Points, in no order, along strands that fork and pass close to each other.
Points whose rows are less than 47.7 apart are linked; no others are. Some points are linked to none.
Z_526: [  7  -5 -16   2  14   0   1  11  17  16  -6   6   3  13   0 -15  -7  -7
  11  15   8  -4  -6  -4   3  18]
Z_95: [  3  17  -2   4   1   0 -12  19  17   7  -2  -8 -13   1   7  11 -16   3
  16   6   7  26   9  -7   7  -1]
Z_809: [ 14   1 -17  10   7  -8  13  -8   5  18  -2  -2   8  11   5   1 -16 -23
   1  -7 -22  -3  -6  -7  18   6]
Z_41: [  7   1   5  -6 -10  11  -2  -1   4 -12 -25   0   6   5   2   3  12  19
   0   3  17   6   7   8 -27  13]
Z_32: [ 18  -3   3  22 -30  -3 -11  -8   1  -2   6  13 -11   4   9  14  -4 -19
 -16  -4 -17   1 -19 -25  11  -7]
Z_337: [  1   2  -6 -23  20  -1 -22  14   4   1  -3 -18 -10   6  10   3 -19  15
   6  -4  14  16   0  17   2   2]
Z_310: [ -6   3   0  -1   7   2  18 -11   4 -23   7  -6  27  -9  -7  -9 -12  -5
   2   5 -35 -17   1  -5   0 -12]
Z_285: [  5  -3 -10 -25  19   1   5  11  14   1  -4  -9   8  20   7 -21   0   6
  13  11   7  -1  24  16   7   7]
Z_997: [  7 -28 -16  -9  17   3 -15   9   6  -4 -11   3  10  -9   2 -19  -2  -6
   4   2  16 -22   2  12 -31   4]
Z_618: [ 11 -13   1 -13  -8   1   5  11  17  12  -6   5   8   2  11 -27  -2   2
   1  10  12  22  12  10 -18   9]
Z_429: [  3 -16 -12   6  -5 -15   5  -2   5  16  -3   9  10  12   2   4  -2 -15
   9  -7 -15   9   4  -3   9   6]
Z_448: [  4   5  22   6 -23  -9 -17  -8  -1  -5  -6   7  -1  12  -4  21   7  16
 -10 -16   4   9  -3 -21  13   3]
Z_525: [ -8  -3   0  -4  -1   6  10  -8   3   3  -7  -3   3  18 -11   4   0  -1
  -2   2 -15  -8  -3  -2  11  25]
Z_576: [-12   7   5   6   3  10 -23  12  -1 -14   1 -16 -19  10  -4  15   0   9
   5 -19  17   0   6  -9  -1   4]
Z_613: [  0 -11   6  -2 -22 -14  14   0   6  24   1  21   8   6   0 -14   3   0
   7   7  -6  22  32  -5   2   1]
Z_722: [  4  -1   7  -4  -1  -4   6   7  17   7  -1   8  -7   9  -4 -34   8   7
  10   6 -11  -6  13 -12  -1   3]
Z_92: [ 14   0  -4 -16   9 -12  -2  -8  13  10  -3   4  -4  19  14   3  -8   3
   7   6 -20  22  16  -8  30  19]
Z_840: [  3  14  17 -21  -2   4   7  -4  -3 -13  -7 -19   4   1  -2  -3   4  15
 -13   1  -9  -4 -11  31 -16 -15]
Z_981: [  0  -4   8   1 -15   4   0 -14  -1 -18 -10  21   7   2  -2  13  11   4
  -4  13 -26   2   1 -17  -2  16]
Z_239: [  5  10  -4 -13  19   5  19 -16  13 -12  -3 -11  36   9  -3 -15 -25  -1
   0  12 -15 -25  -4  19   7   3]
Z_972: [  3 -17   2   8 -12  -7 -11   4   4 -12  -3   7   8  -2  -1 -11  17  -8
  13  -9   9 -15  19  -6 -11 -14]
Z_58: [ 19  -7  -2  -9  -4   0   3  -2  19  20 -15  15  13  10  15 -27   0  12
  -5  14  12   7 -12   8  -9  19]
Z_897: [  8  -7  15  12 -30 -17   3  -5   5  18  -8  30   9   6   2  12   7  -6
   1   1   3  22  23 -14   6   0]
Z_841: [  2   7  20  -6 -14 -20   6  -3 -10  23 -10  23 -14   7  -1  20   1  21
 -17   6 -10  16  -2 -18  16   4]
Z_231: [  6  -2 -14   2  13   8  -1  19  15 -13  -9 -12  11 -10   2   5  -3  -6
  17   9  17  -3  11  12 -19   1]
Z_727: [  6   7  -4   5 -13  -4  -2 -11 -12   0  11 -21   2 -15   2   2  -2 -19
 -21 -12  -5  -8 -39  -2   5 -21]
Z_416: [ -1 -11   2   7   0  -6 -20  -7   0  -1  14 -19  10  -1   1  14 -11 -24
   0 -21   8 -14 -17   6   7  -9]
Z_207: [-17 -17   2  -2  -2  19   5  -2 -13 -32  10  -4   8  -7 -12   4  -3 -12
  -7  11 -13 -20   4  16 -13 -18]
Z_466: [  7  39   0  -1  11   2  13  -6  -4   4   0 -25   3  10   8   9  -5   8
  -6  -3   1  -4 -27   5  28   3]
Z_35: [-14 -12  -6   1  22   9  -7   8   2  -9  15  -4 -11  -8 -12 -10  -8 -12
  11  12 -15 -21  -1   0  -5   0]
Z_821: [ -1 -18  -5  12 -13  -5  -3  -8 -22 -11   0  26   3 -23  -2  -6  15  -4
 -11   3  -9  -4  -5 -20   0  -8]
Z_898: [-11   9  -5  -4   4   2  20  -3 -22 -11  31  -5  -4 -37  -5   7  10 -10
 -14   5 -21   7  -2  -3   9 -28]
Z_660: [ -2 -13  -9  -3  13   4  -3   1  -9 -19   2  -4   9 -25   8  17   7   1
   1  -8  12   6   4   9 -19 -11]
Z_664: [  1   3 -17  -5  45   7  11  18  -4   3  15  -9 -11  -9   5 -13  -4  10
  12   3   8 -13  -1   9  -4  -4]
Z_73: [ 18  17  -3  25   1   8   3   7  19  -9  -3   5   3  -9  13  13   8   5
   8   7   6   4  -5 -26  -8   4]
Z_247: [ 23  -2   6  14 -14  -4  -2  -2  26   6   2  13  -6  11  10  -9   5  -6
   0   0 -12  -3 -12 -26   0   4]
Z_746: [ -8   3   6  -7   3   6   4   1  12  11   6  -7  -3   9 -14 -25  -5  -6
   2  13  16 -23   4  27 -20   2]
Z_982: [  2   6 -20  11   9   5  24  -9   1  13  -4   1   9   4  -4  -3 -11 -16
 -11   5 -27 -24 -17 -17   7  15]
Z_467: [-11 -20  -1  -5  -6  12 -21   8   4 -24  -3   0 -12   0  -8  -6   4 -10
   5   9   4  -9   9   3 -14  10]
Z_915: [-12 -18  15  -1 -35   1  -9   3   4  -2   1  17  -8  18  -4   9   6   1
  -5  -5  14  20  17 -13   4  11]
Z_698: [ -4  16   0  -3   1   8  14   5  -3   9 -13  12 -14   2  -2  -8   5  28
   3   6   2   8  -1   6 -14   1]
Z_175: [  4 -12   2   0   7  -1   1  -9  -7 -11 -13  19  -1  -5  -3  13  20  17
   6  -3 -13  -1  10 -25  -2  13]
Z_317: [ -5 -11  -9  14   0   8   2   0 -27 -12   3  26 -12 -17  -1   8  22   8
 -17   1   5  -6 -14 -23  -6  -1]
Z_435: [-16  -5  -3  -4  17   6   1  -6 -13  -6  -5  -6  -5   3 -18  -2  12   7
   2 -12  10 -26   0  10  -9  11]
Z_904: [  7  -1   4   1  -8  10 -16  -5  18   3 -15  -5  12  16   2   9  -4   1
  -2   3  16  12 -15   3  -6  21]
Z_439: [ -7   0 -11  16  21   4  -1  -6  -6   8   9 -14   0  -6 -14   9 -17 -20
  -1  11  11 -24 -19  21  -1   8]
Z_623: [ 10  15   7 -24  15   5  13   3   1  -4  -7 -16   4   5  11   2  -5  19
   2  -3  13   3   2  37 -11 -16]
Z_405: [-15 -16  -5  -2   9  -7 -17  -8 -30  -1   5   2  -8 -19   2  27   1   1
  -1 -20  -6  13  -7  -6  10  -6]
Z_199: [  8   0   1 -15  -1  -1  12   9   6   0  -9  -4   3  10   0 -19   5   9
   5 -10  28  -3  29  24 -26   1]
Z_742: [-12 -11   5  -8  -8   2   5   0 -12 -15  19 -14   0 -11 -10   1  -3 -18
  -7   2 -12 -32  -9  20  -5 -26]
Z_268: [ -1 -10  10  -2 -27  -7 -10  -2  -9  14  -4  19 -18  -2   3 -14   7   3
 -12   7   2  11 -13   4 -11 -14]
Z_283: [ 12 -23   8   1 -19   3 -22   6  25  12   1  10  -6  23   2   8 -16  -5
 -16   4  13   7 -14 -19   1  27]
Z_803: [  6  -5   6   8 -28 -12  12  -9  -9   9  -2  23  -9   4 -12  17   1  -7
 -22   9 -30  -2  -2 -23  15   6]
Z_260: [  0   8   3   4   2 -15   9  -1 -11  14 -10   4   4   8  -2  10  11  11
  12 -19   8   8  21  -3  16  -4]
Z_31: [  6 -20   8 -27  10   2 -22  11  26   0   0 -18 -11   6   2 -22  -5  -4
   0   2  14   1  15  16 -14  14]
Z_876: [  9  -1   2 -23  11  -2 -14  -6   7  -7 -10  -4  -4 -10  12  -6  -1  11
   1   3 -11  11 -20  20 -15  -5]
Z_895: [  6  -1  -9  13   4  -7   3  -4  -2   6  -3   4   9 -13   7   2  13   1
   5 -14   3  -3 -10  -5  -4  -7]
Z_123: [ -3 -10  -9  19  -7  -5 -11   8 -10  10   6   1   1 -12   2   4   3 -11
   6 -21  16   3 -13  -1 -10 -17]
Z_980: [  2   9  10 -12 -10  -5   2   7   3  16  -8  16 -21  13   7  -4   7  28
  -2   1  10  21   6  -5   3   7]
Z_320: [ -4  -6  -7 -13  33   4   7  12   0  -8  21 -13  -5 -15   6   3  -5   4
  15  -5  -9  -9  12  13  -2 -16]
Z_690: [ -5  -7   5  -3  -9   7   0  -7  14 -15  -2  -6   9  20 -12  -2  -5 -14
   8  10 -14   0   8   8   0  19]
Z_914: [ 10   9   0   7  -3  18  -2   4  12 -21 -14   3   6  -4   2   2  14  13
   6  11   4  -3   3 -13 -21  13]
Z_522: [ -7 -19   9   5 -33  -4   7   9   9   6   2  30  -5   5  -8 -23  10  -3
  -1  10  -2  11  29  -8  -6   1]
Z_495: [  0  13  17   5 -25  -2  -1  -6 -14 -10  -8   9  -7  -5  -8  -8  24   8
 -11  -1  -4  -5  -1  -5  -5 -19]
Z_126: [  3  11   9  -7 -12 -19   5 -11 -19  19 -12  12   0  -7   3   7  10  13
   0 -10  -4  17  10  -1   4 -15]
Z_10: [ -5  -6  -6  16 -25  -9  -2  10  -6  21  -1  19 -10  -7   4  -6   2  -4
   2  -2   4   7 -16  -7  -7 -15]
Z_214: [ 25  -6   6  15 -20 -14   1  -2  19  10  -2  28   3   7   8   6   4  -8
   6  11 -10  12  13 -25   1   3]
Z_817: [  1   6   9 -11 -11 -13  -1   5  -6  26  -8  15 -13  16   5  12  -8  28
 -14  -3  10  31   9 -10  30  14]
Z_168: [ -8 -10   4 -24   2  -4   1   0  -8  -3   5  -3 -10  -7  -5 -29  -3  -1
  -5   9 -21 -11  -5  20 -13 -26]
Z_575: [ -6 -14  -7  -7  13  10   2  -6 -25 -18  -7   8  -8   0  -5  -9   8   7
  -8 -16  12 -15   3  11 -35   6]
Z_761: [ -5  18  -1  16  19  19   4  -1   3  -7   7 -11   5 -15  -5  -3   3   2
  -4  15   9 -17 -24   7 -21   3]
Z_198: [ -1   7   9  -2   4  -1 -10  -6   5  12  -2 -11  -1  10  -3 -11  -5  -1
  -3   5  21 -13  -8  21  -4   9]
Z_476: [  3  15 -16  -2  15  -9  -5   7  -1  16  -1 -13   6  24  14  -2 -13  -3
   3  -4  21  -4  -7  10  32   6]
Z_631: [-15  18   0   6  -5  17  20   8 -13  -8  -4   4  -6  -5 -13 -14   7  19
   0  11   1  -6   5   6 -22  -6]
Z_436: [ 14  12  -4   8  20  -4  -2  -4  -4   5   0  13   6 -24  16  20   5  10
  13   8 -12  22   9 -27   4   0]
Z_157: [ 20   2  -5  26  -2  -1   3  19  23   5  -6  13  -9   7  11  21  -5   9
   6  10  14   3  -3 -33   6  17]
Z_780: [ 11   5   0  -5  -2  14   8   2  18  -4 -25  -2  15  19   6   3   8  10
  -1  10  24   8   3   0  -6  31]
Z_748: [ -6   6  14   0 -19   9  -4 -13   8 -28  -1  -1   7   2  -8  -1   3  -5
  -1  17 -26   3   8   1  -5   2]
Z_30: [-11 -18 -13  12   2   8  -4  -4 -26  -7   2   7   2 -16  -3  18   4 -15
 -10  -5   5   2 -28  -1  -3   4]
Z_193: [  4  -1 -13 -13  38   0  18  -5   5 -10   6 -10  33  -1   2  -7 -13   5
  10   6   0 -31   9  16   8  -7]
Z_300: [  0  10   7 -30  16   1  21  -6  -5   4  -6 -14  12  20   3  -8  -5  10
  -7   4  13  -6   4  38   3   2]
Z_856: [-20   6 -11   6   9  14  19   0 -14   7   1   2  -8 -11 -16  -3  -7   5
  -4  12 -20 -14 -19  -3   1  11]
Z_367: [  5   5   4   0   5   0  14 -12   9 -15  13 -20  18  -2  -7   0  -3 -22
   1  -9 -31 -28  -4   7   7 -18]
Z_964: [  2  19  10  11 -21  -3 -10  10  16  12  10   8 -18   0   4   7 -14  -5
   7  14 -10  23   5 -11   5  -7]
Z_489: [  8  -1   1   6  -2 -14   9  -4  -5   1  -7  12   8  -6   2 -17  18   6
   6 -19   4 -11  15  -6 -14 -17]
Z_645: [-11  -4   2   8 -12  -6 -22  -5 -24 -14  10  -5  -7 -16  -2  24  -4 -10
  -7 -11  -2  11 -10  -4  13 -19]
Z_441: [  4   1  -8   7  11  -2 -25   4  -8   5   4   0   4 -18  11  14  -5  18
   0 -21  21  18 -12 -19   8  -3]
Z_986: [ 11   9   4  -8  -8   2  -9   1  -6 -12  -9  12 -14 -14   9 -11   9  14
   2   7   0  13   8   5 -33 -18]
Z_188: [ -8  -3   1  -2  19   0  -8   3  -9  -8  15  -6 -14 -12   1  12  11   3
  15 -14  -4   3  14  -5   3 -16]
Z_122: [-11  12   4   1   5   9  19   9  10  -7  -1  -5   2   7  -8 -18   0   7
  12   8   5 -15  16  16 -12 -11]
Z_867: [ -6   1  11 -15  -1   8   8 -15   9  12  -3 -10   3  21 -11 -14   0   3
  -9   7   2  -8  -5  16   5  26]
Z_670: [  2  12  15  -6 -17   4 -10 -10 -19 -24 -12   6 -15  -6   1   2  16  15
  -8  -5   4  14   5   7 -17 -20]
Z_846: [ 15   2   2  26 -16   1  -8  -5  17  -4   7  -3   1   8   5   5   2 -22
   2  -8 -13  -2  -3 -19  10  -1]
Z_200: [  6  -1 -10 -16   5  -7  10   7   1   1 -20   5  14   6   3  -7   7  18
  13  -9  16   6  41   7 -10   1]
Z_265: [-16  -1  -2  12 -10  17   2   1 -27 -25   8   9 -18 -19 -11  -6  22   2
 -15   0  -4 -16  -7 -10  -4 -10]
Z_180: [ -3   9  -1   7   4  -8  -9  10   4   1   6  -9  -3  -8   7  20  -3  -3
  22  -9   1  14  12  -6  13 -15]
Z_483: [ -8 -14   3   1  -2  -3 -17  -9 -18 -20   8 -13   9 -15   4  16   3 -11
 -10 -23  13  -3 -18   9   5 -20]
Z_464: [-11 -17  -3  11  -2   9 -21  14   6   0  11   1 -22   2 -11  -5  -8 -16
   5  10  -1  -8  -9  -8  -6   8]
Z_410: [ -1  -2  -1   8 -10   5  -1 -11 -14 -33  -7  20  20 -23  -3   2  13   1
   4  15 -11   3  21  -4 -18 -18]
Z_270: [ -2   6  -7  22   7   8 -10  -5   1  16   6  -6   0   0  -8  10 -14 -14
  -2   1  24 -16 -22  -1  -3  16]
Z_444: [  0   4 -16  14  17   8  14 -15   0  17   1  -7   9   7 -13   2 -21 -20
  -5  13  -7 -27 -20  10   6  24]
Z_282: [  1   7   1 -14   0  -1 -21  25  15   0 -11 -16 -14   2   6   4 -13   8
  14  -3  21  23  23   7  -2  -3]
Z_112: [-12  -5   2  -9 -14   6  -7   0 -20  -5   4  -4 -11 -11  -9 -10  -4 -11
 -11   9 -15  -6 -20  24  -5 -22]
Z_145: [ 10  22 -10   0  16 -11   0   8  -1  19   1  -7 -11  17  14  -1  -6  12
   6  -6   6   8  -7 -10  34   4]
Z_789: [-12  17  11   5 -26  -6   2  -1  -5  16   3 -24  -4  13 -13   9 -15 -14
 -14 -14  -1  -3 -14   6  17  -9]
Z_256: [  1 -23 -13  -5  17  12 -15   0 -19 -24   3   4   3 -16   0 -12   2  -8
  -6  -5  14 -21  -1  12 -31  -3]
Z_659: [  7   7  12 -10 -15  -2 -10  -8   5  -6 -16  16   2 -10   8  -3  14  11
   5  15  -9  21  17  -2 -18  -2]
Z_646: [-17   4 -10   9   3  10  11  -2 -15  -3  18  -5  -4 -21 -14 -12   1 -11
 -19  13 -17 -30 -28  -5  -5   0]
Z_2: [ -1  -5   7  -7  -5 -12 -29  -5  -1  13   3 -16  -1   9  -4  -2 -11  -4
 -10 -23  13 -11 -25   9  13  -3]
Z_84: [  2  -8  -6  15  -9   4   1  10  14  -3  -2   7   5   8  -7  -7  10 -11
  11  -3   8 -17   3 -17  -8   9]
Z_479: [ -2  15   0   1  -7   7  11 -10 -17 -14   7  -6  -3 -25  -1   3   7  -4
 -14  11 -29   2 -14  -7   0 -17]
Z_472: [  4 -18 -17  -9   4   0  -3  12  12 -10 -16   2  20 -11  -2 -13  -5  -2
  17   4   4  -6  21   8 -26  -3]
Z_326: [-15  -2  -8  11  -5   9  10   2 -21 -12  13   7  -1 -18  -8 -23   9  -4
 -11   6  -7 -28 -11  -2 -17 -18]
Z_911: [ 10   3   3  16 -23   0  -1  -7  -4   3   6   2  -7  -5   0   1   1 -18
 -24   0  -5 -10 -34 -13   0  -9]
Z_677: [  9  19   1  -1  -1   6  21   7  21  10  -2   6  -1  19   2 -23   2  12
   4  16   2   2   6 -10   9  15]
Z_131: [ 11   0  -4  10   7 -10 -17   4  -8   9  -4  19   2 -23  15  30  -3  13
   6  -4   7  29   2 -23   1  -5]
Z_369: [  8 -21  -9 -13  17   2 -26  11  17   8  -9 -10   2   0   3  -9  -9 -14
   9   7  23  -8   0  15 -13  16]
Z_398: [  4   1  12   6 -10  -3 -31   5  12  -5  -2  -9  -7  12  -2  13  -5   8
   3 -21  18   8   4 -20  14   4]
Z_776: [ -6  -9  23  -9 -29  -8   4  -7   8  17   8  -2 -14  12  -1 -16   6  -6
 -15  -5  -8  15   3  -4  19   8]
Z_533: [-19 -16 -10   1  14   6  13   0   0 -22  15   1  25 -16  -7  -6 -12  -9
   4   2 -14 -24   4   9 -11 -15]
Z_580: [ -3   1   3  -8 -12 -18   2  -4   0  30   3 -15  -4  19 -11  -5 -16 -12
  -9 -16   3  -6 -18  10  19   0]
Z_857: [-11   4  -4   1  17   6  -5   2  -8 -13  18 -17   8 -18   7  31  -2   7
   1 -19  20  19   4   8  -2 -11]
Z_571: [ -4  -9   7 -27  -2  -2   8  -5  -2   6  -2   1  -4   4  -4 -29   0  10
  -8   3  -9   3  10  17 -15  -2]
Z_833: [  3   3  -6   0  14   6 -11  11   6  -1  -4 -17   2  -2  11  14 -13   2
   9  -1  23   8 -10  14 -13  -3]
Z_134: [-11  -5   8   2 -16  -7  -5   8   5   9  -5   7  -9   9  -4  14  -1   1
  14  -1  10  24  31  -3   3   7]
Z_98: [-12 -10 -13   3  21   7   8   6   2 -14  10  -1  -2  -7 -10 -11   5   0
  16  -1  -5 -19  19 -11  -6   3]
Z_577: [ 16  20  -1  16  -3  -2  -4 -15   1   0   7 -22   9   1   7  10 -10 -19
 -17 -18  -9  -1 -27 -11  13  -5]
Z_413: [  3  -3   0 -10   4  -4   6   2  22   8   2 -21  13  25   0 -17   0 -10
  12   2  16  -7  20  16  16  10]
Z_859: [  3  16   3   6 -15 -12  12  -3   8  16  -7   3   2  17   1  15  -7  -1
   5 -12  -1  12  12 -10  31   1]
Z_124: [  2  13  -5  22  22  19   7  -7  12   0  22  -7  15 -14  -2  -9  -4 -19
   0  19  -1 -24 -21  -3 -13   4]
Z_614: [  3 -13  18 -36   5  -4 -20   0  12  -1   4 -14 -18  13   6 -14  -2   9
   1  -6   4  20  21  18   3   9]
Z_322: [  3 -13  14   4 -22  -5  -6  -3   3  -6 -15  19   0  12  -3  24  16  13
  -1  -3  15  13  13 -21   4  20]
Z_847: [  5  -7   6   5  -3  -3 -21  -8 -17 -12   3  21 -10 -22  10  11  14   3
  -6   0 -15  11  -2 -22   7  -9]
Z_966: [ 14   8 -14 -11  25  -6   1   2   7  -4  -5  -4   5  20  18  -1  -1   3
  18   6  -8   5  15  -3  31  17]
Z_692: [ -4  -4 -16  15   1   0   4   5  -6  -5  27  -3   5 -26   5   3   2 -28
   1   3  -6   4 -12   4  -7 -29]
Z_501: [  3   6   4   0 -15 -16  11 -13 -22  18  -9  22  -4  -9  -8  17  12   9
 -11   2 -20   8   1 -20  11  -3]
Z_46: [  4  -2   7 -17  -4 -15  -4 -18   7   7  -4 -11   6  19   8   4  -8  -3
  -2  -9 -20  19  -4   5  23  10]
Z_989: [ -5   0  -8   8   3   2   7  11  -4   1  20  -5  -1 -23   2  -9  -2  -9
   2  11   2 -12 -10  22 -21 -31]
Z_393: [  6  24  -3  17  14   6  14  -5   9   5  -1 -15  16  15  -6  -5   4  -3
   2   6  16 -27  -4   6  10  10]
Z_579: [ 10   4   8 -13  -4  -9   2  -2  -1  -1 -15  16  13  -8   3  -8  10  14
  11   3   0  14  45   1 -15  -9]
Z_158: [  5  20 -17   0  35  -2  17   3   1  -7  -1 -15   8   9  12  -1   5   4
  16   1  -2  -7   5  -4  30   4]
Z_332: [ -8   0  17 -12 -20 -11   6 -14 -12   1  -9  12  -3   1 -13  -4  17   7
  -3  -4 -17   8  19   1  -1 -10]
Z_785: [  3  -5  12 -18 -16 -10 -20 -17  -3  -4 -10  -3   2   1   7  14  -3   5
  -6  -7 -14  22  -6   2   9  -1]
Z_609: [-22 -16 -11  10   5  17  -4  -3 -18  -1   2  -4   2  -9 -13   6  -9 -17
  -6   5   5 -18 -20  14 -11  11]
Z_990: [  9 -19  11   6 -22  -8  16  -9   7  10  -2  20   1  21  -6  15   4   3
 -16   0 -16   3   0 -22  17  25]
Z_943: [ -2  22  -2  12  15   7  20   1   0  -1   5 -20  13   3   2  12  -2  -1
   5   0  13 -20  -5  17   7 -11]
Z_412: [-15   9 -18   3  36  14  12   6  -9   5   9   0  -9 -17  -5 -18  -2  13
   4   8 -11 -15 -15  -5  -7   5]
Z_922: [ -6  -9  16   3 -19  -4   7   3   6  10   9   9 -15  15 -16 -20  10   0
  -4   4  -9  -3  15 -14   7   5]
Z_362: [  8 -15 -12 -11   4  -8   3   1   2  26 -16  15   5  10   6 -19   1   7
   3  -5   9   0  -5   3   2  15]
Z_37: [ 11  -9 -13   1  20   4   3   2   1 -12  -4   9  12 -24  11  -4  11   9
   7  -8   5   2  -5 -10 -20  -7]
Z_869: [  7 -14  14   0 -17   0   6   3  22  12   1   9  -5  27   3   3   0   6
  -6   5   7   9   0 -16  12  28]
Z_745: [-10 -13  -3 -12  14  -1  -5   1  -4   2  -8  -5  -8  15  -9   3  -1   4
   8 -11  -1  -3   9   8   6  17]
Z_610: [-13   0   5 -10  -8   5 -10  14  -4  -5  -5  -1 -20   1  -3  12  -8   4
  13  -1  10  25  26  13 -15   2]
Z_730: [  6  -5 -16 -21  30  -6  17  14   3  -7  -7  -3  23   4   9  -7  -8  11
  20   2   5 -13  21  20   6  -8]
Z_304: [-10   5   5  -3 -17   2 -15   3 -12  -3   0  -2 -19  -9   1  -1  -1   2
 -10   5  -4  11 -24   5  -4 -11]
Z_599: [  5 -15  -4   2  -4 -16  -7  -7  -2  15  -5  17  -3   4   3  27 -15  -6
  -3  -4 -20  18  -2 -14  20  13]
Z_72: [  8  27 -10  15  27   3  13   0  -5   5   2 -11   4   4  10  12   0   8
   2  -4   5   4 -17 -11  28   9]
Z_103: [ 10  -9  10 -10   0 -14 -30  -8  -2  -1  -9   9 -15  -6   7  11   6  13
  -2 -12 -11  19  -5 -17   3  -1]
Z_281: [-18 -20  -2  -9  -4 -10  -8  -4 -20   2  -7   3  -6   3  -8  15   0  -2
   2 -16  -6   5   4   0   7   4]
Z_43: [ -4  10 -11  31  11   4   8   6  -3  16  19 -10  -2 -10  -1   8  -8 -22
  -9  -9  15 -16 -24  -8   9   0]
Z_874: [ -9  13 -12  -3  27  -3   6  10 -14  -1  -1 -14   5  -5  11  25  -2  15
  13 -14  17  12   7  15   9  -6]
Z_616: [ -8  -2   7 -32  10   5  22  -8   5   1  -7  -7  12  15 -10 -36  -8  18
 -11   9   1  -8   9  32 -10   7]
Z_775: [  2  22  -3  -2  30   3  21   6  -7  -6  13 -19   3  -3   8   7   6  14
   6 -15  20  -8   6  15   9 -14]
Z_791: [-11  -4 -12  13  21   2   0  10  -9  15  15  -2 -18  -8  -1   3  -3 -11
   4  -9   1 -12 -20  -5   7  -1]
Z_324: [  2  -2  10 -14  -9  -2  17   3   9  14  -2  -4   3  13   6 -28   6   9
   2  -5  26  18  20  24  -6   0]
Z_257: [  6   0  -3   5  14  -7   2  -8  -4   4 -10   8  -4  -5   8  19   4   8
   5  -6 -21  12   4 -21  19   9]
Z_887: [-11  24   7  18 -18  -2  -5   1  -4  -1  13 -20  -2   1  -2  22 -22  -9
  -3 -15  -5   7  -6  -6  18 -13]
Z_17: [ -4  -4   1  12 -16   1 -17  10  17   3   8   7 -24  11  -1  -2 -13 -16
   4  14 -15  13  -7 -14   6   7]
Z_778: [ 11   0 -10   0  15   0  -3   8  27   7  -7 -10  12  22   1 -13  -7 -23
  13  17  22  -9  16   4   5  28]
Z_455: [-11  -9 -14  10   6   6   4   3 -19 -16  37   8  -4 -36  -3  -4  15 -19
 -13   3 -10   4  -9 -10   4 -20]
Z_368: [ -8 -11   0  -3 -14  11 -11   1 -10 -34 -12  12   6  -9  -2  -2  10  -5
   2  11   1   3  21   7 -23  -2]
Z_97: [ 16  -4   2  12  -8   3 -13  -3  19  10  -8   3   5  23   9  16 -26  -9
 -10   0   9  12 -22 -12   9  25]
Z_740: [-15  16  17  -9 -15  -8  25  -1  -1  11  -2  -7   4  12 -10  -4   4   4
  -4  -5  -3   8  22  16  16  -1]
Z_527: [ 14  12  -2   7  13   0   6 -13   6   6  11 -18   9  -3   3  -1  -6 -22
  -6  -6 -21 -13 -17   0  11  -4]
Z_984: [  6  22  13  -1  10  12   3  -7   4 -12   5 -14   4  -4  -2 -10   1   6
  -2  12   1 -20 -19  23 -20 -10]
Z_39: [-10  11  24 -17 -25  -7  13  -3  -1  13   2 -13 -16  13 -11 -14   8  12
 -18  -3  -4   7   1   6  12   1]
Z_766: [ -3   6  -5   8   0   2   9 -10 -13 -12   5  10  12 -26   3  10   5  -2
   3  10 -23   7   7  -8  -4 -18]
Z_563: [-16  18   9  20 -21  12  -9   8  -1 -12   8  -8 -13   3  -4  19 -11  -6
   1   3   2   7  -6  -9  -5  -5]

Follow the links from the first point to the second, and from the first to the third. Name the last point that the two ways share.
Z_260; Z_17; Z_416 | Z_745
Z_2; Z_131; Z_660 | Z_257
Z_145; Z_472; Z_898 | Z_95
Z_483; Z_722; Z_874 | Z_527
Z_922; Z_441; Z_31 | Z_257
Z_467; Z_32; Z_483 | Z_745
Z_571; Z_247; Z_439 | Z_527

A fork is a point with three links. Follow the links from the first point to the second and name the forks in between, in order.
Z_103; Z_368 | Z_95 > Z_464
Z_214; Z_972 | Z_527 > Z_112 > Z_895
Z_73; Z_483 | Z_501 > Z_525 > Z_745
Z_145; Z_614 | Z_72 > Z_95 > Z_282 > Z_997
Z_533; Z_981 | Z_527 > Z_809 > Z_257
Z_31; Z_489 | Z_997 > Z_745 > Z_525 > Z_257 > Z_809 > Z_527 > Z_112 > Z_895
Z_429; Z_623 | Z_809 > Z_527 > Z_112
Z_326; Z_2 | Z_95 > Z_282 > Z_997 > Z_745
Z_522; Z_260 | Z_527 > Z_809 > Z_257 > Z_525 > Z_501 > Z_126
Z_943; Z_43 | Z_895 > Z_112 > Z_527 > Z_809 > Z_439

A fork is a point with three links, a tip a point with one. Leave the first point through the second and follow the links. Name the first fork or tip that comes.
Z_265; Z_326 | Z_95
Z_320; Z_664 | Z_72
Z_58; Z_618 | Z_126
Z_124; Z_761 | Z_112
Z_522; Z_613 | Z_527
Z_495; Z_670 | Z_239
Z_563; Z_887 | Z_745
